Points on a hilly landscape, in no order, each with its height.
A ball rolls from a point to whichever of its 2 nearest points has the largest drop for the distance, and stops where none of them is lower. Distance is the straight distance between rows; heights are no part of it.
(768) height 2.33: [127 145 110  78 178  65 115 138 178 105 106 100 124 117 123 167 147 104
 176 119 112 129 112 155 109 134 176 159 140  92  85 112 109]
(168) height 3.71: [104  87 106 126 113 157 167 130  83 116 133 148 121 121  94 123  64 135
  87  85 142  95 187 111 137 145  86 124  62 103 155 169 147]
(765) height 4.90: [118  90  95  91 184 128 121 157 140 103 152  91  91 121 138 189 120 137
 130  74 149 124 184 105 133 151 101 114 130 114 153 159 150]
(120) height 6.81: [ 95  97 152 139 120 182 163 149 133  63 145 141 153  99  96 120 114 149
 122 130  76 167 158 125  80 111  86 148 133 138 131 122  92]
(1569) height 6.63: [113 124 148 148 123 186 152 101 161 103 141 144 131 155 128 168 140 103
 131 105 116 137 134  90 110  89 133 116 140 150  92 113 123]
(1637) height 3.57: [ 98  99 123 128 117 177 168 130  91 131 126 149 109 128  63 107  57 143
  89  75 140 118 210 124 131 132  73 125  87 128 192 161 160]
(716) height 3.12: [122 127 126 138 144 127 103 133 139 117 134 129 131 109  86 135 146 152
 151 123 116 167 146 144 102 135  98 128 168 154 142 133 101]
(1227) height 4.02: [111 144 144 161 101  97 117 149  65 145 138 136 148  99 127  75 127 214
 129 206 125 137 104 156 126 165 118 114 161 157 137 115  91]
(202) height 3.36: [122 164 124 173 127 132 103 121 121 162 130 133 139  93  69 109 135 185
 150 139 112 160 128 148 101 140 105 127 171 162 162 122 102]
(111) height 3.09: [136 116 116 104 177 135 120 123 161  89 156 129 147 137 154 168 161  81
 138 129 116 147 103 115 130  93 191 170  93  90  64 123 114]
(1613) height 4.84: [119 123 131  64 107 105 138 128 114 138  90 109 116 139 142 125  84 111
 115 125 134  87 144 168 140 142 145 137 105  89 148 134 126]
(1294) height 3.87: [122  97 133 103  97 156 145 122 129 148 136 124  98 168 136 144 103 104
 119  92 158 113 152 101 145 135 110 112 119 136 167 128 171]
(507) height 4.45: [117 139 147 152  70 130 136 118  61 171  99 136 142 145 112  43 102 152
  95 177 137 100 100 136 145 129 125 129  95 135 141 120 104]
(1573) height 7.31: [183 139 116 170 132 128  73 143 109 182 167 130 102 139 127 123 170 164
 135 139 154 159 128 149 163 150 100 131 191 176 213 150 140]
(350) height 4.22: [116  75  87 124 147 129 126 132  99 100 153 121 107 116 133 116 154 136
 100 136 165  96 145  88 133 153  92  87 103 141  99 175 135]
(1046) height 2.80: [116  83 111 140 168 181 163 149 154  71 178 143 128 132 161 182 117 128
 104  78  93 152 169  81 126 125 109 159  85  94 133 147 129]
(513) height 4.85: [122 125 112 108 117  82 130 101  98 142  98 128 130 140 163  78 150 119
 115 167 171  69  81 114 150 115 178 117  79 111  65 129 128]
(101) height 4.18: [151 147 141 120 105 150 143 101 150 152 106 122 131 198 171 149 104  54
 119  94 132  91 121  98 159 110 165 141  82  83 143 115 168]
(1705) height 1.96: [121 182 122 160 117 111 110 147  80 135 119 132 159  83 103  73 132 159
 126 175  93 143  93 165 138 142 134 157 110 120 121 109  63]
(83) height 2.35: [ 97 101  84 129 151 124 122 103 129 106 136 134 108  95  79 133 149 184
 145 109 155 127 169 105  85 134  74  58 169 181 116 158 130]
(1146) height 6.91: [127  70 176 117  79 174 145 157 126 109 167 135 112 168 160 135 109 113
 107 129 131 154 134 121 127 108  79 121 146 156 162 115 146]
(1212) height 3.49: [114  61  88  96 156 146 170 134 113  61 162 141 154 110 174 145 128 127
  61 124 130 111 140  87 129 131 133 159  23  54  96 149 120]
(921) height 4.79: [114  87 112  93 148 139 148 164 144  98 166 114  92 139 158 176  94 161
 116  57 146 132 199 113 130 160  88 114 139 119 180 149 187]
(728) height 4.82: [142 171 132  87 103  84 128 120 120 174  70 105 110 146 114  93  93  97
 123 131 139  66 114 167 151 135 162 134 101  88 158 108 140]
(1410) height 4.03: [127  73  84 107 152 127 132 131  93 120 152 117  98 106 126 121 116 139
  94 108 179  88 165  96 151 162  68  87  97 135 150 176 163]
(1136) height 3.34: [122 196 154 180 108 118 150  84  95 167  68 152 165 106 100  65 115 168
 124 150 149 100  78 109 124 131 173  70 117 151  62  88 116]
(1306) height 2.60: [116  89  82 107 179 143 150 152 159  67 159 121 128 121 169 197 134 111
 114  88  96 140 164 107 122 132 131 178 101  86 120 152 133]
(355) height 4.71: [140 174 159  99 113  84 138 100 138 198  71 112 122 143 134 101 123  87
 140 142 147  73  94 138 140 122 175 115 115 106 127  97 143]
(1078) height 6.96: [137 179 126 171 139  95  86 141 122 125 131 129 142 102 140 118 180 149
 168 181  90 174  81 144 128 146 158 142 172 152  79 101 104]
(381) height 3.67: [124 179 140 132 129 144 147  88 141 156  71 141 171 140 121 106 138  78
 114 141 137  94  85 103 123 107 181 113  67 101  68  98 119]
(1197) height 6.69: [119 111 147 136 121 180 134 120 145  85 157 151 147 135 149 131 147  97
 129 146 117 147 112 104 109 107 138 131 114 138  82 113  96]
(547) height 7.36: [162 156 110 176 106 138  90 125  79 193 141 133 112 130 116  95 150 140
 126 150 146 136 113 145 160 138 102 136 150 157 199 135 131]
(1498) height 6.19: [143 165 118 152 110 114 100  92 127 175 114 135 112 139 116 106 153 120
 137 147 139 111 106 126 139 131 131 117 135 142 133 140 131]
(1216) height 2.81: [133  93 140 121 148 160 145 134 177  86 176 122  86 167 183 185 139 120
 140  83 128 145 165  90 120 127 112 112 168 150 137 137 155]
(1442) height 4.69: [125  87 144 107 130 172 151 182 154  99 177 117 101 138 157 174  81 158
 117  50 132 155 189 107 142 143  80 151 149 126 210 143 184]
(386) height 6.84: [117  65 174 114  89 178 154 149 140  84 172 144 124 163 186 130 136 112
 113 160 128 161 121 112 121  94 107 119 143 152  99 113 143]
(994) height 2.25: [123 185 129 145 144 127 117 115 174 125  91 113 170 102  72 162 142 117
 176 118  72 175 109 141  80 108 141 142 173 133 121  92 103]
(1226) height 3.19: [ 91  72 130  99 127 126 185 106 127 104 126 141 108 145 155 150  91 165
  97  84 152  80 191  93 123 139 109  67  80 117  77 153 164]
(615) height 5.25: [172  97 107 114 155  88  83 181 112 127 162  95 113  97 133 132 139 159
 128 148 154 156 119 179 160 153  81 149 201 145 224 163 150]
(1142) height 7.09: [151 158  75 169 166 114  76 144 121 139 146 128 135  97 103 122 165 126
 134 152 102 150 110 155 142 136 131 163 145 127 131 144  99]
(1245) height 6.47: [152 170 120 141 130 158 117 100 158 165 106 122 126 140  85 168 114  78
 146  76 119 120 157 119 130 123 131 136 126 116 174 127 152]
(1225) height 2.47: [134 109 117 102 178 118 119 125 182  93 162 125 103 153 174 190 162 102
 162 105 125 154 153 107 123 119 140 126 182 146 103 132 136]
(1113) height 4.70: [116 130 114 111 128 127 148  81 107 133  99 144 145 151 134 100 132 108
  94 135 173  71 105  99 142 105 169 112  56 105  34 128 129]
(495) height 3.53: [115 234 149 179 133 122 108 102 141 163  73 134 164  93  54 114 142 160
 187 120 100 153 109 129  85 150 153  84 176 167 111  79 110]
(465) height 2.11: [127 162 122  74 174  69 119 126 183 135  87  98 112 130 118 187 120 105
 180  97 118 114 147 142 107 140 160 144 148  91 108 101 141]
(1692) height 5.93: [179 152 105 172 144  87  75 160  84 140 154 121 137 137 163  98 183 122
 108 183 107 158  74 155 177 140 144 187 152 125 142 134 107]
(1717) height 6.02: [161 187 153 143 105  89  99 114  91 206  94 125 126 160 153  87 139 137
 128 174 140 103  73 157 155 147 152 128 140 129 151 105 129]
(1135) height 1.94: [123 127 159 104 138 135 168  82 180 122 119 125 109 155 164 184 133 101
 169 110 133 109 134  84 101 105 174 107 134 133  66 100 147]
(1417) height 3.91: [ 94 130 165 153  89 128 121 124  89 123 136 147 130 110 115  75 132 198
 135 184 131 140 107 129 124 147 111  85 160 170  94 104 107]
(109) height 1.54: [127 191 129 133 132  97 110 157 123 130  95 128 174  73  84  84 107 132
 143 157  71 142  89 180 119 125 155 155 115 102 116  91  73]
(337) height 5.74: [128 114 125 103 157  78  98 175 143  82 135 104 143  93 158 130 167 113
 143 185 110 144  84 173 139 135 153 164 167 118  86 122  91]
(677) height 2.62: [131 143 108  84 160  83 113 133 136 103 120 121 125 106 146 149 171  97
 152 154 127 122  97 139 134 126 178 142 114 116  70 121 116]
(473) height 3.86: [118  95  98 119 126 141 180 106 120 119 132 136 120 171 162 149  87 127
  82  61 161  84 172  82 161 131 144 129  29  90 105 167 167]
(1528) height 6.90: [121 140 144 145 125 129 104 148 123  94 156 142 149 113 143 119 178 142
 151 174 110 176  80 126 108 124 132 141 181 168  79 114 101]
(1623) height 1.19: [117 200 109 156 135 122 119 145 126 129 101 117 173  62  50  94 104 142
 132 139  62 144 118 179 108 120 130 168 116 103 150 105  78]
(911) height 5.10: [149  96 108  94 144 111 104 161 112 126 153  97  97 122 144 135 132 138
 127 127 168 121 139 151 163 163  92 130 151 141 199 165 154]
(724) height 3.28: [145 137 115 135 153 175 122 106 146 104 127 146 166 139 142 145 155  57
 110 143 115 142  93 102 121  83 190 168  59  86  65 115 103]
(1486) height 3.14: [122 115 153  91 106  83 118 138 129 132 108 106 119 116 148 108 128 142
 142 169 129 126  99 155 128 136 134 135 155 133 122 119 110]
(1068) height 7.24: [156 124 111 148 141 119  92 156 116 141 166 115 103 122 159 128 192 166
 139 155 166 159 120 132 145 149  85  96 219 187 184 143 143]
(308) height 2.90: [139 160 180 153  84 116 102  99 135 184 111 143 104 159 141 129 160 138
 157 164 140 132  89 119 125 127 128  79 214 194 130  98 147]
(967) height 6.18: [159 156 103 154 107 132 121  93  88 169  99 133 134 173 134  80 151  84
 114 132 163  83  89  87 156 113 162 125  96 126 112 136 131]
(1002) height 2.92: [104  99 165 129  97 182 169 111 161 130 134 146  84 176 136 151  81 156
 130  56 130 130 203  96 115 116  90  99 146 143 178 119 175]
(1585) height 2.51: [ 98 181 165 136 126 128 121 155 156 102  98 116 178  89  75 139 125 141
 184 129  79 171  96 162  66 114 142 131 189 144  99  72  92]
(785) height 7.50: [136 118 122 144 114 144 122 155  81 136 138 142 148 100  89  74 108 104
 101 151 108 141 129 152 138 120  81 195  95 104 196 141  95]
(215) height 2.78: [135 146 133 110 116  60 104 154 101 143 122 112 130 119 153  87 142 138
 127 191 132 123  74 183 151 135 158 132 139 117 114 114 102]
(1191) height 7.60: [108 121 162 148  96 196 173 117 114 119 116 166 146 131  80 105  84 119
 108 129 105 121 149 118 108 100 113 128  93 128 136 120 101]
(483) height 5.56: [155 112 125  64 155  74 117 174 161 104 129  88 126 123 151 170 120 102
 151 121 121 145 132 180 143 139 133 164 153  94 145 131 124]
(235) height 4.17: [ 86  95 156  97  89  94 137 123 103 126 110 136 124 117 143  68 120 173
 122 176 156  83 106 134 137 136 128  76 138 152  87 127 116]
(1316) height 4.59: [120 124 145 109 133 160 163 159 176 101 167 113 116 140 187 184  78 153
 117  29 103 156 179 101 141 131 102 169 123 109 188 141 174]
(622) height 7.10: [117  56 151 103 105 131 117 173 129 106 162 110  94 132 154 127 137 161
 123 148 169 140 151 143 126 145  51  86 198 168 172 134 156]
(844) height 3.85: [103  79 125  84 124  73 126 130  98 112 130 114 100 108 158  91 133 171
 114 183 175  77 110 132 140 162 108  71 135 134 101 142 118]
(95) height 4.39: [114  86  92 123 140 128 135 116 109  94 153 133 123 135 153 121 147 114
 107 148 161 109 127  91 145 124 127 109 100 139  66 153 121]
(577) height 7.70: [114 152 136  99  91 115 149 111 118 186  63 126 124 120  72 103  66 132
 115  95 127  86 157 180 127 134 134 114 106 101 183 128 134]
(220) height 6.83: [108 106 141 134 115 155 126 137 139  65 169 135 144  94 151 110 173 138
 147 172 118 177  81 114 107 123 137 114 151 169  45 108  99]
(1633) height 7.17: [135  83 127 110 138 112  98 161 147 125 176  99  93 116 156 143 176 172
 140 147 181 149 131 133 126 140  68  82 228 186 172 136 152]
(610) height 3.35: [118  77 135 104 122 129 131 120 141 120 155 126  72 158 152 151 138 129
 122 103 187 115 170  98 128 130  89  67 153 165 123 149 175]
(598) height 7.44: [196 151 128 175 100 152  97 154  99 163 143 120 140 146 112 105 124  77
  95 120 121 153  97 159 175 110  96 203 136 132 231 137 144]
(660) height 2.19: [121 111  86 100 198  99 116 127 175  83 138 109 109 129 144 200 152 117
 149  83 121 146 161 100 105 128 149 129 135 113  89 144 130]
(1636) height 5.38: [185  81 118 102 163  56  88 205 126  97 164  79 133  91 165 149 140 128
 129 152 144 149 126 172 157 149  99 153 204 121 180 144 149]
(1055) height 2.50: [113 183 114 161 159 148 116 105 151 116 101 138 170  74  68 129 137 118
 164 119  81 151 123 123  89 112 140 137 138 131  98 116  92]
(760) height 4.04: [156 131 147 119 102 169 144 129 138 148 136 121 103 200 175 151 111  81
 126  84 142 114 143 110 156 125 146 147 102 126 173 125 180]
(1044) height 3.50: [112 101 126  61 136  47 105 148 123 111 129  89 106  96 156 105 143 156
 134 179 154 102 111 167 140 158 131 102 143 124 113 136 121]
(451) height 3.64: [103  64 117 108 129 156 190 147 129  78 164 152 153 132 183 138  94 146
  68  87 110 128 158  88 136 134 135 164  26  69 126 158 142]
(50) height 4.57: [115 126 171  90  91  90 152 100 134 159  73 110 123 160 154 114 107 106
 131 150 154  81  87 140 138 125 172 112 113 116 103 102 137]
(939) height 3.37: [142 115 129 123 132 123 121 147 139 116 150 117 130 119 124 151 142 113
 128 143 113 152 120 152 128 122 113 150 161 129 145 133 115]
(205) height 4.48: [143 117 170 112 113 150 164 142 196 106 149 128 128 160 207 178  92 131
 120  54  83 147 160 115 142 112 136 181 122  91 166 121 170]
(149) height 6.75: [105 100 150 160 114 198 162 123 134  79 160 159 157 126 114 126 121 119
 107 141  86 160 149  98  91  81 113 149 106 140  96 115  96]
(1200) height 3.66: [108 167 146 137 110 106 140  77 114 164  70 146 132 127  91 100 122 141
 144 141 152  89 114 116 112 131 157  88 122 149  79 111 123]
(775) height 6.25: [123 181 126 156 128 100  97  77 136 196  88 131 116 126  97 122 144 136
 150 135 147 117 123 141 113 128 145 101 170 156 130 127 132]
(1256) height 3.31: [126 167 171 166  93 138 117 111 136 161 117 143 140 117 118 116 153 133
 149 154 120 141  98 139 105 112 126 100 178 173 118 103 116]
(1367) height 7.57: [108  95 149 157  84 191 161 121  81 107 135 172 150 133 102  62 105 117
  97 164 121 127 133 106 114  94  91 125  80 145 132 135 108]
(935) height 1.56: [119 127 133 103 167 114 162  79 178 127 101 121 109 155 143 193 127 116
 149  66 118  99 157  84  97 133 167 102 115 105  88 117 152]
(738) height 4.27: [111 157 143 158  89 103 121 113  59 175 114 149 131 127 119  52 121 191
 122 189 134 111  99 155 142 158 124 106 117 136 127 108 105]
(1117) height 1.89: [ 97  89  98 119 151 144 137 112 139 114 134 120 101 116  79 160 115 165
 135  76 145 124 200 113  92 141  68  80 150 153 149 162 150]
(195) height 2.39: [113 111  87  98 192 117 131 122 162  98 138 117 125 120 140 189 143 110
 129  77 105 128 155 108 107 121 166 154  81  86  90 153 125]
(789) height 6.38: [152 141  77 174 159 176 130  68 131 130 142 137 109 154 105 168 160  73
 129  73 143 123 150  66 131 107 144 136 102 135 106 151 151]
(736) height 3.39: [123 123 117 144 122 180 142 124 124 138 131 136 104 140  64 140  81 131
 117  77 130 141 181 120 132 127  84 130 118 138 193 151 155]
(1671) height 5.48: [168  83 127  87 160  64 112 204 146  94 147  80 140 108 134 160 107 131
 139 125 127 150 137 193 141 141 109 170 191  98 181 141 132]
(1690) height 3.77: [146  84 122 108 138 154 146 166 125  79 163 129 135 142 177 152 130  86
 101 137 112 146 125 124 136 117 136 174  94 102 125 139 116]
(546) height 7.40: [168 122 119 174  95 154  96 149  89 164 151 135 118 142 107  95 134 114
 109 128 150 148 123 146 156 131  73 173 160 159 224 152 139]
(316) height 3.81: [130 149 148 169 102  97 112 153  74 169 120 141 145  92  99  69 126 211
 132 202 121 163 118 187 129 146 100 131 161 142 178  99  94]
(122) height 2.88: [131 109 118  88 169 109 103 148 152  70 153 113 116 116 182 160 178  83
 146 159 112 146  93 118 127 119 172 153 125 110  53 130 109]
(884) height 4.29: [137 124 136 103 126 167 167  96 159 131 118 130 136 191 186 178 106  86
 110  82 127 105 119  92 138 112 182 157  60  83 116 125 158]
(969) height 3.84: [124 156 145 118 127 117 129  82 148 145  97 129 130 145 139 126 147  73
 155 144 136  98  82  95 124 107 184 115 112 113  70 112 127]
(1462) height 6.33: [151 138  77 190 162 155 117  79 120 133 141 151 127 142 116 133 177  88
 125 114 142 126 120  67 144 108 145 122 121 155  68 157 124]
(19) height 6.76: [109  93 169 132 105 167 143 142 130  64 175 164 146 135 176 112 158 114
 110 185 114 156  93 108 110 105 121 124 132 153  55 105 103]
(762) height 4.72: [122 122 111  89  98 114 139 110 101 144  98 126 126 138 134  89  97 103
 102 139 144  69 110 148 153 118 159 141  54  80 126 136 116]
(199) height 3.33: [ 94  62  93 111 185 162 160 143 130  63 167 142 150 107 153 135 137 127
  78 130 124 135 160  90 107 137 108 134  55  74  89 162 110]
(1156) height 3.60: [114 156 192 165  87 132 121 131 116 142 121 154 145 115 120  90 161 184
 167 168 121 161  88 127 116 131 136  93 191 192  96  74 109]
(268) height 7.03: [149  68 158 127  98 140 116 187 113 116 187 120 105 141 170 109 132 140
 107 162 170 158 135 141 148 137  57 110 190 175 209 127 168]
(1309) height 4.54: [115  91  89 111 139 127 157  95 110 101 122 148 128 149 135 110 137 122
  92 131 175  84 135  88 138 113 141  91  66 122  45 161 127]
(1506) height 2.87: [ 93  89 138 120 108 158 196 112 145 112 137 141 106 174 160 162  78 164
  98  56 121 105 184  85 137 133 112 102  76 108 129 146 172]
(1575) height 2.98: [104  73 126 130 137 181 159 171 134  66 176 146 132 116 134 149 102 132
 108  97  94 152 177 113 108 128  86 160  87  95 155 143 125]
(1549) height 3.06: [119 210 156 184 109 146 130  92 108 154  74 156 182  76  81  72 115 153
 142 141 108 122 100 114 115 128 162  82 106 140  75  83  95]
(1269) height 4.61: [124 134 127 128  82 130 140 112  75 170  88 132 147 153 104  64  97 105
  98 137 145  68 105 134 147 116 144 130  60 101 140 137 118]
(1260) height 6.43: [149 157  73 153 165 146 121  82 139 152 125 124 102 144  91 179 131  88
 143  64 137 113 171 110 132 109 124 132 120 133 140 167 141]
(718) height 3.62: [125  84 124 110 131 146 132 158 110  84 163 130 134 109 151 117 139 111
 101 170 116 139 117 135 129 131 116 158 123 117 126 138  99]
(138) height 6.97: [158  85 176 115  79 146 126 177 132 126 167 122 111 160 155 146 135 105
 121 145 143 172 124 153 141 109  84 133 189 161 186 128 156]
(539) height 3.30: [124 204 136 184 132 123 120  89 113 169  72 150 161  89  53  87 116 173
 150 133 115 119 123 130 112 141 151  80 138 147 107 100 111]
(467) height 7.05: [148 181  90 147 163 114  83 133 130 133 136 117 152 104 109 116 159  91
 132 159  96 145  89 154 142 113 170 175 110 107 101 136  84]
(325) height 7.53: [119 111 120 149  94 161 148 144  92 120 130 167 154 126 103  72  88 102
  97 148 108 124 126 132 129 108  93 175  64 105 154 140 111]
(2) height 5.83: [170 131 117 133 152  63  89 171 113 102 148 104 149  96 159 106 160 123
 122 179 103 154  79 167 151 133 138 180 151 110 120 142 100]
(808) height 6.52: [153 165 158 141 122 160 122 109 180 164 101 128 126 163 115 188 121  76
 151  96 118 130 135 119 113 109 128 133 172 129 166 105 148]
(1465) height 3.63: [132  88  96 106 146 161 146 141 126  83 161 138 154 142 172 149 119  91
  91 122 121 130 125 110 139 117 161 189  36  68 110 146 121]
(627) height 6.57: [126 133 165 132 106 187 160  97 179 125 122 129 131 166 138 173 115  97
 152  96  94 139 148 112 104  96 123 124 154 136 145 103 146]
(1459) height 7.01: [136 190 133 159 145 105  94 135 126 128 122 138 143  91 107 112 167 112
 159 160 100 154  82 137 129 125 178 149 136 129  83 110  91]
(203) height 3.48: [ 93  73 123  91 113 108 179  90 123 111  91 137 108 123 111 126  93 171
 117 115 164  79 172 118 111 136 103  59 107 132  83 145 133]
(1540) height 6.01: [164 169 106 212 150 116  82 147  68 142 162 148 133 132 154  97 192 146
 135 192  98 172  88 144 156 148 151 163 142 133 124 128  95]
(480) height 3.74: [113  86  97 114 114 159 178 121 110 112 150 144 139 152 164 138  73 130
  72  71 119 105 156  86 150 131 141 158   4  74 127 158 157]
(1149) height 4.99: [140  96  92  80 163 103 118 161 122 108 148  92  95 114 149 172 100 122
 122 102 143 121 154 145 154 158 110 149 133  99 180 168 146]
(870) height 4.40: [ 92 114 171  96  89 105 149 107 112 129  93 128 129 140 144  90 107 133
 131 165 152  87 107 135 130 111 143  92 107 136  89 114 126]
(1093) height 7.67: [111 150 130 134  93 143 129 113 100 166  88 134 146 106  52  87  78 135
 124 136 113 110 148 164 118 123 120 129 104 114 170 127 106]
(1693) height 3.76: [101 130 143 106 106 101 164  71 116 131  76 146 130 107  94 100  94 158
 121 115 151  83 149 129 112 121 141  67  98 139  67 126 120]
(714) height 3.70: [119 223 151 182 146 109 106 117 130 169  84 150 159  84  82 124 157 184
 196 137 105 155  92 105  87 151 186  73 166 167  73  77 127]
(1491) height 2.77: [106 202 118 177 136 143 125 107 123 126  94 156 177  72  58  96 140 140
 142 133  93 137 105 123 103 124 165 115 106 125  65 108  78]
(1596) height 3.46: [124 152 135 146 135 175 151  88 145 118 102 148 193 137 120 124 134  77
 108 142 124 118  81  96 109  84 196 138  69  98  61  97 104]
(1659) height 5.82: [172 149 157 103 139  56  91 155 155 157 112 104 127 133 141 147 153 126
 173 145 135 137  98 185 128 127 139 132 209 139 126 111 137]
(659) height 5.65: [134 124 124  68 151  44  95 175 153  92 129  89 127 108 159 154 142 127
 154 163 121 137  98 186 132 154 156 149 169 102  98 127 110]
(1363) height 6.37: [161 247 115 183 161  87  84 123 139 198  87 116 136 111  88 125 166 131
 163 149  92 132  96 158 126 153 158 115 159 113 153  98 133]
(1689) height 6.26: [150 138 100 172 129 155 110  70 103 153 115 145 125 163 119 120 148  97
 110 110 163  96 110  75 151 108 132 109  90 154  96 153 137]
(976) height 2.27: [ 97  80 106 133 141 182 157 121 146 101 159 126  95 144 113 155 102 163
 112  52 131 139 216  91  99 139  63  87 127 140 154 149 166]
(783) height 3.07: [125  84 145 105 124 134 137 126 177 125 150 115  66 167 173 172 135 135
 141  93 154 125 167  95 123 129 113  85 175 171 134 116 168]
(207) height 2.34: [133 109 161  95 129 124 131 107 176 108 127 123  98 166 166 170 157  90
 158 129 136 132 141 108 113 108 148 111 176 156  93 110 144]
(171) height 4.38: [131 123 141 108 125 153 150 130 177 120 139 132 129 163 185 185  93 101
 117  72 107 126 142 115 128 110 160 166  92  88 142 130 145]
(817) height 2.59: [ 91  73 136 135 109 178 176 128 152  99 157 142  92 153 149 150  77 163
 105  49 128 129 203  79 124 126  80  80 102 130 155 150 189]
(891) height 2.79: [113 123 110 156 133 126 103 111 120 113 140 140 113  98  98 112 157 175
 147 143 132 135 134 114 105 137 105  88 169 176 104 135 111]
(1515) height 3.88: [108  93  94 101 136 141 139 147  89 124 144 118  94 119 107 145  79 145
  91  91 171  93 177 118 153 167  88 117  81 119 185 179 166]
(25) height 0.87: [146 140 114 112 131  95 115 165 120 151 114  97 139  99  69 108  78 129
 126 122 117 127 144 207 143 141 100 175 122 101 202 134 119]
(1168) height 7.64: [112 138 151 145 104 170 140  98 140 154 104 135 140 125  65 127 103 115
 127 111  99 138 145 140 115 107 106 128 128 129 153 117 109]
(255) height 7.47: [174 135 112 188 103 145  89 159  83 169 142 131 147 113 111  74 138  94
  96 151 108 156  96 159 157 117  96 199 107 115 198 141 116]
(908) height 2.36: [137 163 116 157 126  82 107 142  78 159 128 123 145 104 123  65 134 164
 132 192 116 135  76 165 144 160 168 139 114 119 104 113  86]
(1027) height 5.73: [144 125 130  80 152  40 100 173 174 115 116  89 141 106 136 160 151 149
 177 133 121 163 110 191 111 139 135 146 212 133 107 120 117]
(1534) height 0.80: [132 170 106 130 138 108 108 144 134 152  97 106 154  83  44 109  92 115
 134 113  82 145 135 208 104 125 109 170 115  92 193 116  94]
(687) height 1.88: [111 157 116  97 171 103 148 103 193 126  98 120 133 128 115 188 120 100
 164  90 109 113 159 130  95 119 175 134 109  83  96 116 135]
(881) height 3.65: [136 100 114 117 108 143 138 100 113 147 138 142  86 165 132 123 129 119
 110 111 180  94 144  93 143 127 101  83 141 162 128 150 159]
(1625) height 3.58: [134 168 140 169 105 116 100 144 109 180 127 134 146 106  90 106 133 211
 156 155 122 172 121 193 113 150  98 134 194 172 195 104 111]
(1429) height 3.18: [121 111 149 122  99 182 150 130 135 142 135 123  91 171 111 158  73 138
 122  51 145 144 199 125 136 136  97 124 137 145 213 146 195]
(530) height 6.32: [160 218 129 147 144 106  86 108 153 213  80 113 121 115  93 141 150 131
 163 132 120 129 110 151 111 145 146 112 182 147 167 106 130]
(452) height 3.17: [110  68 102 130 150 170 156 156 122  61 171 139 152  95 121 136 125 119
  94 136 101 154 163 100 101 118  92 153  68  93 115 162 100]
(153) height 6.10: [154 156 122 138 109 112  97 111  95 186 101 112 130 153 141  89 143 105
 121 152 146  94  79 125 153 129 156 136 111 126 137 125 123]
(932) height 2.38: [147 178 147 144 130  75  85 101 138 183 117 130  90 151 150 131 188 148
 175 164 154 122  93 123 137 146 155  91 193 171 107 109 141]
(581) height 5.92: [158 167 159 116 106  72  96 125 144 190  92 114 130 145 145 125 131 109
 148 155 136 120  79 177 146 119 153 136 168 137 152  99 144]

Where does a ball stop that starts at each point below?
(235) | (1534)
(1113) | (1117)
(765) | (660)
(480) | (660)
(760) | (660)
(1465) | (660)

Call two points neighbours if one is among the 2 nearest of the other. Go from one point of each pair to the other, from neighbour to neighbour, staying as low as possible. Name the highest point that can't be avoided.
(935) and (932) | (1227)
(716) and (935) | (1690)
(1117) and (994) | (1693)
(935) and (660) | (1225)
